A landscape with many peaks, sampled at points; each row gives a point and its height.
From any point a climber steps to the highest of the 2 points nearest to it. It stops when none of these is higher. Distance is the straight distance between rows; heights are no part of it.
K_237: [ 70  56 -22 -63  40  18  36   1 -16  -8 -15   4   3  19  28   6  15 -11
   8 -28  -4 -51 -28 -10]  height 204
K_205: [ 12  15  31 -32 -39  -9  12   9  -4  32 -21 -36  18 -17  -4  -1 -16  -7
 -31 -23  32 -12 -12 -13]  height 824
K_917: [-23  -8 -38  59 -10  17 -18  28  11  11  -3 -14  51 -15   0  -6 -27  -3
  14  21 -36  20  15  27]  height 190
K_71: [ -2   1 -25   9  35  23  13 -36  24 -22 -47 -24  15  29 -41 -64  32 -23
  -3 -13  48   6  -4  42]  height 454
K_669: [  8  22   0 -25   9 -11  -3  -9  -3  41 -15   4  14 -21  41 -10  44  42
 -34 -15  -3  12   3   1]  height 701
K_543: [ 14   8  21 -14   4  -8  27   7  20 -14  -7 -28 -23  -7 -21   7 -25   5
  47  25   4 -24 -28 -48]  height 560
K_126: [  5  29 -31  19   8   6  -6 -17 -26 -15 -30 -29  -6   0  24  -7  24 -15
   1 -20 -19 -38 -20   5]  height 272
K_76: [-46   1   9  34 -13   0 -23  18 -26 -38  44  58  18  19  20  34 -12  22
 -10  15 -42  15  28  14]  height 650
K_434: [ 15  10 -13  15  29 -14 -31  38  -1  17   3 -38  53 -26   1  14 -11   4
  17   0 -17   6  20  12]  height 244
K_444: [ 17  -9 -26   3  29 -53  22  -4   2 -18  16  39  -3  14  37   9  -1  29
  28   8 -22   6   4 -26]  height 736
K_816: [ 31 -33 -43 -16   1 -22  -6  11  -8  14  24 -22 -29  10   8  23   8 -23
  -1 -27  33 -14   5 -11]  height 848
K_636: [-13 -40   1 -19  -5  28  -8 -22  30  -4  20  15 -16   4 -30 -29  53   9
  10 -42  25  61  30  57]  height 602
K_246: [ 26   9 -25  -6  -9 -23  25 -29 -14  25   3  21 -21 -16  57  -3  38   4
  -8 -38   2 -18 -14 -14]  height 647
K_507: [ -5  15 -25  22  31  35  11 -25  32  21 -20 -26  26  17 -27 -46  -6 -30
 -19  38  28  -2 -31  22]  height 390
K_782: [ -8   4   2  19 -36  45   1  18  18 -20  23  16   8   0   5 -26  21   1
   6 -18 -22  10 -11  23]  height 395
K_172: [-46   7   0  53  -2   4 -20 -11 -15   6  48  50  19  27  21  30 -14 -17
 -26  62 -31   9   1  11]  height 667
K_862: [-20  -9 -17  28 -36   3 -11   6  -3  15   0 -20 -17 -13   8  15 -18 -22
 -13  23   1 -12   1 -27]  height 119
K_486: [ -9  26  -5  43  19 -19 -11 -30 -39 -51  -6  13 -12   6   4 -19  24   0
 -12 -33   0 -12   6  19]  height 229
K_774: [  4  36  10 -51  32 -33   6 -16 -23   4 -38 -22 -13 -16  39  60   7  -7
  29  15 -47 -50  -4 -35]  height 391
K_264: [ 28 -19  12  23 -13  -8  25  20  28   9   9 -14  20  -5 -40 -33 -49  -4
  14  11  27  22  -8   5]  height 94
K_525: [ 29   4 -18 -49  26  32  -8 -12  -6 -19 -37 -40 -78   1 -21   9  51   9
  40 -37  -9 -25  -4 -24]  height 561
K_248: [-25 -23  33  22 -19 -21  -8 -20 -18  38  54  44  22  -1 -15   8 -19 -25
 -44  -1  19  33  -2  29]  height 704
K_522: [ 11  16 -39  55  21 -28  -2   7   9 -12  43  32  15  12  35 -10 -24  13
  10  29   0  21  23 -28]  height 775
K_817: [-33   7 -42  40 -26  38 -28  16  -5  -1 -22 -41 -11 -15  -1  -3 -21  22
   5  31 -23   3  30 -17]  height 151
K_362: [  1  21  36  16  15 -49   5 -31  -3  42  22  51  47  -4  31   0  -3  14
 -32  20   1   8   9 -14]  height 718
K_685: [  9 -24  -6 -26  24 -43  21   8  -8 -31 -26 -14 -37  11  -1  29 -10  23
  30   7  -4 -14   5 -34]  height 646
K_818: [ -6  -7 -21 -42  17  24 -41  65 -19 -25 -14  -9   7  11   8  33  -4  24
  -1  -9 -38   8  41  23]  height 549
K_484: [ 38  14   1 -41  -4 -34  13 -13 -10  42 -10 -30 -11 -37  29  29  29 -17
  10 -39 -10 -25 -24 -11]  height 582
K_906: [-16 -42   9 -17 -38  29  32   8  20 -46 -58 -26 -41  17 -36 -33   0  -3
  20 -17  24 -13  14   2]  height 178
K_127: [ -5 -16  35 -28  -4   7  -5  15  15 -12   5 -37 -35 -35 -37  12  17  27
  47  -4 -19  -4 -14 -16]  height 490
K_262: [ 43 -18 -22 -78  29  33   7  24  15  10 -33 -39 -15  17 -29  -4  31  -5
  27 -36  32  -7  -3  12]  height 543
K_809: [  2 -23  -7  21 -13  12  32 -50  24   0  -4  30 -14  26 -18 -62  17 -29
 -32  -9  65  12 -11   9]  height 257
K_189: [-15   2   7  -4 -42   5   5 -11   8  50 -34   5  32 -18  20 -20   9  17
 -57 -13  22  21   6   9]  height 753
K_577: [-20  15  21  40 -41 -22 -14  -3   6   6  24  22   5 -45  28  -4 -27  35
   1  37 -22  11  19 -42]  height 666
K_675: [ 43  -2 -43 -54  28  24  -1  -1   2  16  11 -27 -55  10   1  14  29 -20
  28 -20  18 -33 -18 -20]  height 697
K_943: [ 63  27 -13 -16  27 -19  44   8  13   8 -12   7  34   3  25 -14  -2  10
  18 -13   7 -12 -22  -4]  height 250
K_472: [  6 -41 -10  63  -8 -22  14 -12  22  29  25  26  13 -14   1 -29 -36 -28
  -3  28  10  29  -5  -5]  height 71
K_695: [-12 -30  -3  -3 -33  17  16 -24   7 -23  -5 -11 -53  23 -29 -28   6 -25
 -14 -14  54  -2   5  -3]  height 223
K_77: [-16  16  18  71   6  10 -14 -36  18   4  -3   1   6 -17 -40 -64 -30   5
 -17  27  19  50  17  12]  height 189
K_796: [  8  -4  24  -1 -20 -29 -12  -8  -5  61  24  -9  32 -17   7  21 -14 -34
 -32  -2  28  -4 -18   1]  height 752
K_739: [  1  -7  29  52 -45 -10  24  -2  16   4  46  61   7   5   8 -32 -37  -9
 -16   5   2  17 -11 -15]  height 57
K_490: [ -9 -49   3   2 -39 -18  50  17  24 -34 -32  -3   0   5 -17 -29 -34  -7
  28  -3   7   5  -7   0]  height 133
K_88: [ 36   3  -7  -2  54 -17 -20  38 -10 -29   0 -25  22 -13 -16   7   9  18
  58 -28 -43   1   7  20]  height 325
K_370: [ 42  -5   2   0   4   0 -14  28 -11 -28  13 -27 -29 -20 -20  -1  13  13
  40 -48 -10  -7   0  -5]  height 411
K_503: [-23 -38   6 -20  13   3   5  -1  12 -21   9  25   4  48 -36   2 -24 -11
  -7  29  33  28   1  28]  height 699
K_999: [ -8  30  33 -20  -9  -5 -29  21 -38 -20  -2 -21 -23   1  -1  51  -9  -7
 -15   3   1 -43  10 -34]  height 556
K_509: [-20  -1  14  16 -43  32 -12  27  26  -1  27  10 -12 -13 -11  -8 -28  37
  -6  46  -6  37  18 -10]  height 639
K_168: [ -1  11 -11  56  18 -24   1 -23  -9  28  41  71  36  19  18 -26  -6   9
 -33  11  19  33  22  -1]  height 741
K_384: [-29  37  32  63   1   1 -21 -27 -12 -32  15  27  10  -9 -17 -33  -7  13
 -21   3 -12  18   5   9]  height 205
K_160: [  0  -1  -6 -45  -2 -17  -8  29 -23   0 -18   6  -2  -7  59  63   4  -8
  11 -10 -68 -46   1 -23]  height 441
K_794: [  9  -9  -9 -32  12  44  14  24  26  -6   0  -8   8  16 -12  -5  19  12
  18 -14  -7   9 -14  24]  height 434
K_436: [-27  25  22  -8   5 -14 -21  -8   6  25   3  16  31 -12  34  20  -8  32
 -16  47 -18  16  15 -28]  height 691
K_182: [ 28  13 -31  -7  26   1  34 -23   9  -2   4  21  -1  32   9 -37  17  -5
 -13  -4  42 -13 -18   7]  height 289
K_110: [-21  19 -15   8  40 -22 -27 -15 -24   5 -14 -37   4 -18  18  45  16 -18
  30  13 -42 -36  -3  -3]  height 331
K_839: [-25  11  15 -13   0  12 -37  20 -29 -42  -3  29 -14  18   0  15   9  40
 -17 -10 -16  25  31  23]  height 618
K_109: [ -3  -9 -15 -46  26   3  -9  42 -18 -13  -6  43   6  24  55  41   1  25
  -2  -1 -57  -5  17   6]  height 485
K_504: [-21   3  18  20  -9   8  -2  -5 -10 -14  22   9  15   7  -7  19   8 -30
   6  -3 -29 -20 -46  29]  height 366
K_991: [-28   4   6 -44  -3  40   8  -9  -7 -27 -51 -37 -53   6 -19  16  37   0
   6 -15 -11 -35 -15  -3]  height 463
K_911: [ -8   6  47 -55 -28  31  15  -6  11 -24 -24   6 -31  16 -10 -11  37  17
 -20 -36  10 -11  -4  14]  height 409
K_224: [ -4 -17  24 -24 -35 -10 -22  35 -13  30 -17 -42  21 -47 -18  27 -30  16
  -3  -7   5  -2  18 -14]  height 730
K_354: [ 57  26   3 -39  44 -35  -3  -5  -4  40  19 -50   5 -28  12  42  11 -22
  44  -8  12 -36  -6 -32]  height 495
K_708: [  9  21  49 -48  -8  -2 -33  31 -20  10 -22 -55   0 -44 -16  49 -12  13
  18  -7 -20 -44   1 -39]  height 631
K_371: [-44 -14  30  68 -33  17  -9 -20 -13  17  36  68  19   5 -20  -6 -34 -33
 -48  39 -13  37  10  31]  height 684
K_894: [-28  13  18 -30  12   5  16   4   3 -17   2  28   3  53  -4  20 -11  -1
 -28  42  11  -6 -20  -4]  height 743
K_191: [ -4 -19  12  38 -48  17   1 -20  24  46  13 -13 -16 -30  -9 -27 -29 -29
  -3  36   4   9 -27 -21]  height 93
K_154: [-17 -25   0  19  18  -4  -8 -35   3  -1 -12 -13   7  -5 -32 -30  23 -13
 -11 -20  26  37   8  50]  height 533
K_916: [  6   7 -27  24  18   6   0   5  -6  -8  13 -11  28  30 -16   8 -23 -43
 -11  15  16 -19 -28  20]  height 340
K_480: [-31 -52 -17  -3  -9  15   9  -7  15 -29   2  41 -14  26 -19 -19   1  21
 -12  -3  31  59  37  35]  height 653

Where does a climber stop that starts at each point below?
K_472 | K_522
K_264 | K_182
K_110 | K_205
K_504 | K_816
K_509 | K_522
K_916 | K_894
K_88 | K_522
